Points on a hilly landscape, in no order, each with its height.
A ball rolls from a point to the lowest of its 3 nearest points, and stops where none of them is lower. Distance is the straight distance between rows; heights are no part of it.
mela: [-12   1  -1   3   4   9 -10 -12   9 -10   7  17  -9  -6   7   4   5  10
  -1 -13   7]  (h 1.85)
Rogi: [ -6   2  -9  18   8  10 -19 -14   4  -9   7  21 -13  -9  23   4  14  17
   6 -20   4]  (h 1.81)
fusa: [ 19  -2  -2  16   5  24   2  -9  14   1 -21 -26  -6  13   3  -4 -29 -49
   4 -27  15]  (h 5.07)
pilu: [ -5 -10  16 -19  -5 -21   9  25  -9   2   1  -3   3   8 -26   4  10   9
  14  19 -21]  (h 1.76)
daser: [  2 -10   7  -6   0 -16  17  24  -2   4   0  -5   5   0 -16   3   4   0
   3  19  -9]  (h 0.56)
sokep: [-3 -6  0 -7  3  5 -2 -2 -2  4 -3 -7  8  8  3 -7 -3 -5 -8 -9  9]  (h 3.62)
beza: [  1  11 -10  33  11  24 -20 -18  -6  -3   7  27  -5 -10  30   7  18  13
   6 -25   8]  (h 0.80)
zakon: [ -8   9   6  -6  -7  -2  -2   9  -8  -2   7  23  18   0   3   0   2  19
  -3   5 -12]  (h 4.01)
gutov: [ 12   3  -4  16   4  25   1 -13  16  -3 -17 -20 -10   7   6  -4 -30 -44
   9 -26  14]  (h 4.62)
rer: [  9   6  -8   7   2  18   1 -22   8  -3  -1 -13  -4   5   4  -4 -15 -23
   4  -5  19]  (h 2.53)
mos: [ -1 -14   6 -24  -2 -20  22  20   6   1  -6 -24  -1   6 -22   9  -2 -18
  -8  21  -4]  (h 2.18)
poga: [  0   7 -10  27  13  17 -20 -16  -1  -4   6  20  -7 -13  24   5  17  13
   6 -21   5]  (h 2.52)
Lupad: [  1 -16  -2  -6   2 -14  13  15   0   4  -6 -21  -5   1  -5  -3  -2  -4
  -6  10   1]  (h 4.59)
Bifiz: [ -1 -15   3 -13  -1 -17  19  23   4   3  -2 -18  -4   1 -20   7   0 -10
  -6  19  -3]  (h 1.44)
bavo: [-14  14  13 -14 -13 -11 -10   2 -25  11  18  18   7   1 -11  -8  17  44
  -1  32 -30]  (h 4.61)
pok: [ 14 -16  -8 -12   2 -10  10   8  -1  -1 -19 -30  -4  -7  -8  -3 -12 -24
   0   1   4]  (h 5.34)
rirul: [ 20   1  -8   2   2  10   6 -12   2   0 -10 -20  -1   5   4  -7 -14 -24
  -4  -3  17]  (h 2.02)
lolur: [ -3   1   3  -3  -1  -2   2   6  -3  -1   5   3   6   6   4  -5  -2   9
 -16  -1   2]  (h 3.02)
luz: [ -2 -12  10  -8  -5 -16   8  25  -9   4  -2  -1   8   3 -20   2   8   8
  12  19 -15]  (h 1.28)
Luk: [-12  -1  -1   0   6   6  -9 -11   5  -7   6  13   0   0   6  -1   3   6
  -2 -16   8]  (h 2.28)
biki: [ -6   8  -8  15   5   5 -16 -11   5  -7  11  25 -14 -10  23   6  15  24
   4 -17  -1]  (h 1.93)
Gosa: [-12   6  15  -8 -12 -13  -8  10 -19   7   6  12   9   7  -3  -8   8  29
   7  12 -28]  (h 4.21)
Veveg: [  5  10 -11  37  10  23 -16 -24   4   3   5  14 -10 -15  25   6  10   1
   0 -18  13]  (h 3.45)
kaz: [ -9   3  -8  12   9   7 -13 -12   6  -9   8  21 -12  -8  16   4  10  20
   3 -18   5]  (h 1.32)
Tilop: [ -5   1  -8  15  13  14 -13 -19   9  -7   3  14  -5 -15  12   5  10   0
   7 -14  11]  (h 2.69)
mevip: [ 21  -4 -10   0   2   3   5  -7  -4   2 -12 -23   2   2   1  -7 -11 -23
  -5  -3  13]  (h 3.51)
Gugo: [ -8  -5  13 -13 -10 -22   2  19 -17   2   6   3  -1  11 -18  -4  12  21
  15  19 -26]  (h 2.22)
Bov: [  2 -15   5 -10  -2 -18  19  25   0   3  -2 -12   1   3 -21   8   3  -5
  -3  21  -6]  (h 0.96)
zavip: [  9 -11  -5  -6   3  -8   5   6  -4   3 -14 -22   4  -4  -2  -8  -5 -11
  -1  -2   6]  (h 4.58)
poz: [  4  10  -8  32  12  18 -15 -23  10  -1   4   9  -9 -16  18   7   8  -4
   2 -11  16]  (h 3.56)
Tigo: [ 18  -1  -9  -1   4   8   3 -10  -4   2 -10 -15   8   1   3  -8 -11 -23
  -2  -3  15]  (h 2.82)
Kitil: [-10   2   2  -4   1   2  -4   0   0  -4   6   6   3   6   1  -2  -1   9
 -12  -7   4]  (h 3.17)
Sifa: [ -1 -11   2  -3  -3 -14  12  19  -5   6  -1  -9   0   1  -8  -3  -2  -1
  -7  15   0]  (h 5.03)
fuli: [ 20   0   1   9   0  16   3 -13   8   3 -15 -29 -12  16   0 -10 -23 -38
   2 -21  13]  (h 6.11)
Tinof: [ 14 -17  -7 -17   2 -12  14   8  -2  -4 -20 -32  -4  -6 -14   0 -11 -34
   2   4   5]  (h 5.65)
lop: [ -2  -6   0  -6   1  -1   1   4   0   1  -1  -7   8   6   1  -9  -3  -2
 -13  -7   5]  (h 3.72)
gozor: [ 20 -13  -9  -8   2  -8  13   4  -2  -3 -19 -28  -3  -5  -5  -4 -12 -26
  -1   0   7]  (h 5.62)
duka: [ -1  -3  -4  -3   7  11  -5 -12   2  -2  -2  -1   7   2   4  -4  -4  -9
   3 -10  14]  (h 3.28)
faf: [  3  12  -9  33  11  18 -14 -28  10   1   3   4 -16 -15  21   4   3  -9
   0 -14  15]  (h 3.54)
dun: [ -8   6  -5  17  10   9 -18 -15   6  -9   6  18  -9 -11  16   5  11  12
   6 -17   5]  (h 1.75)
dobal: [-12   5   2  -3  -3   2   0  -2   2  -8  10  19   1   2   4   1   1  13
 -11  -4   3]  (h 1.94)
zun: [ -3 -16   0 -16  -1 -20  16  19   4   3  -6 -24  -5   0 -18   6  -4 -15
  -5  14  -1]  (h 2.48)
pesi: [-9 10  2 -3 -4  4 -2 -3  3 -7 14 29  1 -3  4  7  0 18 -5 -3 -2]  (h 1.00)
Gok: [  5   5  -5  15   5  21  -3 -20  19   0 -11 -18 -14   7   5  -3 -25 -37
   9 -22  11]  (h 4.06)
sebav: [ 25   0  -5   3  -1   8   8  -8   2   2 -13 -25  -6  10  -1  -8 -15 -31
  -5  -7  14]  (h 6.12)
Zupa: [-11  12  -5  -1  -7   4 -10  -3   3  -2  13  42   3 -12   9   8  10  34
   9   1 -14]  (h 0.88)
vin: [  0   9  -9  21   8  18  -9 -26  16  -3   1   1  -9 -10   8   2  -5 -14
   5  -6  18]  (h 5.14)
suse: [-17  15   0  -9 -11   0 -15  -1  -4   1  13  35  12  -4   2   7  13  30
   6   3 -20]  (h 2.57)
Vilu: [  1 -14  -2  -7   1  -8   7  10  -2   7  -6 -18  -1   2   0  -6   0  -4
 -10   2   2]  (h 4.17)
zed: [  3  -6  13 -26  -2 -18  22  20   5   2 -10 -23  11  11 -32  10   2 -19
  -5  29  -8]  (h 1.96)
maz: [  3   6  -5   6   7  16  -2 -18  10  -3   0  -3   1  -5   3  -1 -10 -16
   2  -6  21]  (h 2.87)
mifir: [-20  18   9 -12 -16  -2 -18  -1 -12   7  16  27   9   0  -2   3  16  35
   2   7 -26]  (h 3.20)
Tuku: [-21  21  10 -12 -12  -6 -13   1 -17  10  18  21   9   3  -5  -3  17  41
  -2  19 -27]  (h 3.50)
Misog: [ 17   5  -7   4  -3  13   6 -15   4  -1  -7 -23  -6  10   2  -7 -18 -29
  -1  -8  17]  (h 0.90)
gifa: [ 25  -6  -7   3   0   3  10  -5  -3   2 -14 -26  -4   1  -4  -8 -12 -27
  -5  -3  14]  (h 4.88)
Gesim: [ -5   7  11  -4  -7  -5   1  12 -11   0   5  18  15   4  -1  -3   3  19
  -1  10 -15]  (h 3.76)
rizus: [ -1 -11  11 -16  -2 -18  18  28  -1   1  -2 -11   5   3 -25  11   8  -9
   5  27  -7]  (h 1.08)
lokuz: [ -4  -4   2  -2   2  -2   1   2  -1  -1   1  -5   6   6   2  -8  -2   5
 -12  -8   6]  (h 3.52)
Bifip: [ -9  12  11  -8 -12  -4 -12   9 -11   5   8  22  15   3  -2  -2   7  27
   3   7 -21]  (h 3.34)
linog: [  0 -11   1  -2   1  -7   6   7  -2   6  -5 -14   2   2   3  -8  -2  -2
 -12   0   4]  (h 4.00)
gine: [ -9  10  -2  -5 -10   4  -6  -2   1  -4  13  38   6  -7   6   8   7  28
   6   2 -11]  (h 1.74)
pav: [ 12   2  -4  -1   4  14   2 -15   2   0  -4 -12   5   4   1  -4  -9 -20
  -2  -8  18]  (h 2.72)
domid: [  1   8  -9  31  15  19 -16 -21   2  -1   3  16  -6 -14  23   8  14   6
   4 -18   9]  (h 3.21)
bupiv: [  0 -19  -4 -12   1 -17  12  15   3   5 -15 -27  -4  -1 -10   2  -5 -16
  -1   2   1]  (h 5.48)
pemas: [ -3  -4   5  -1  -2  -7   8  12  -3   5   3   2   5   6   1  -6  -2  10
 -14   4   1]  (h 3.43)
Zokef: [ -2  -8  13  -5  -5 -15   8  21 -12   2   2   4  13   3 -10  -3   8  15
   9  16 -16]  (h 3.10)
Novoz: [  3  -8   7   1  -2 -11  11  20  -7   3  -1   1   7   2  -7  -2   2  11
  -5  15  -5]  (h 4.56)
bogo: [ -1 -11  13 -19   0 -19  17  27   2   0  -4 -15   9   6 -26  12   6 -13
   1  28  -9]  (h 1.29)
Paz: [ -7  10  -6  13  -2   5 -11  -9   4  -5  15  35 -13 -12  19   6  11  34
   4  -7  -7]  (h 1.41)
Bikuv: [  3   6  -7  20   2  18  -6 -25  20   0  -8 -16 -16   1   9  -3 -20 -31
   7 -21  16]  (h 3.31)
fil: [ 26  -1  -3   7  -1   9   7  -8   3   1 -15 -32 -12   8   0  -8 -20 -36
  -4 -12  13]  (h 6.80)
ratu: [  0 -14   9 -12   0 -16  17  24  -3   3  -3  -7   5   3 -19   7   6   0
   4  23  -6]  (h 0.83)
biru: [ -4   0  -6   9  10  14 -10 -21  12  -8   1   9   1  -8   7   2   3  -7
   5 -11  13]  (h 4.20)
fut: [ -3   6   6  -3  -4  -2   4   9  -4  -2   7  14   9   5   2  -1   0  13
 -12   1  -2]  (h 2.30)
pom: [  5 -18  -7 -16   2 -13  11  13   3   0 -16 -31  -4  -3 -10   1  -7 -22
   1   3   2]  (h 4.77)
Bozer: [-12  14   6  -7 -11   1  -9   3  -6   0  12  32  15  -1   1   6   8  25
   6   3 -19]  (h 3.03)
Nule: [ -4  -3  14  -5  -7 -18   1  18 -14   4   1   6   8   4 -12  -2   8  19
  11  14 -21]  (h 3.16)
zov: [-16  15  14  -9 -12  -9 -13   6 -16   8  11  20  12   5  -5  -3   9  34
   6  12 -26]  (h 3.70)
Mur: [ 10   9  -8   9   1  20  -1 -19  12   1  -4 -15 -10   6   6  -5 -20 -27
   5 -12  19]  (h 2.15)
Fatos: [  0 -17  -2 -23   0 -19  16  16   5   1 -13 -33  -6   0 -19   8  -7 -26
  -4   8  -1]  (h 3.81)
rim: [ -4  10 -11  20   4   8 -16 -14  -1  -5  12  27 -17  -6  26   3  16  30
   1 -18  -2]  (h 2.50)
bino: [-15  15  12 -12 -15  -9 -11   5 -21   9  19  18   8   4  -8  -6  15  40
   0  22 -29]  (h 3.97)
meba: [  3  -4  13 -31  -4 -20  23  21   6  -1 -12 -33   6  14 -29   8  -6 -25
 -12  25  -6]  (h 2.47)
tid: [-11   7  -5   5  -1   3  -7  -9   7  -9  12  29 -11  -6  12   8  10  22
  -1 -10  -1]  (h 1.90)
pozal: [-10  -1  13  -9 -11 -18  -4  14 -20   5   9   8   5   7 -14  -7  10  27
  10  19 -29]  (h 3.00)
Lape: [ -2  -1   8   0  -4  -9   5  14 -10  -2   4  10  12   4  -2  -3  -1  15
  -4   9  -7]  (h 3.44)
gitet: [ 11  -8  -6  -7   5   0   1   1  -6   3 -12 -17   8  -1   2  -9  -8 -15
  -5  -6   9]  (h 5.06)
mut: [  5 -13  -3  -7   3 -10   3   5  -6   6  -9 -19   2   1   0  -9  -2  -7
  -4  -3   5]  (h 4.28)
sem: [  1   5  -8  20  12  15 -12 -24  13  -4   2   6  -6 -14  14   2   2  -8
   2  -8  14]  (h 4.19)
simas: [  1  11  -7  24   5  18  -9 -26  19  -2  -3  -7 -13  -5  14   2 -15 -21
   7 -13  13]  (h 4.76)
kuvit: [-6  7  6 -4 -6  3  1  2  0 -5 11 24  9  4  3  2  0 15 -9  3 -4]  (h 1.58)
zemi: [ -8  11  -6   2  -4   3  -5  -6   6  -6  16  38  -7 -11  13   7   7  31
   6   0  -7]  (h 2.06)

For each start below, name the point where the ball stops.
poz => beza
Gosa => daser
Fatos => daser
sokep => Misog
Nule => daser
faf => beza
Gesim => Zupa
bino => Zupa
bavo => Zupa
zov => Zupa
bupiv => daser
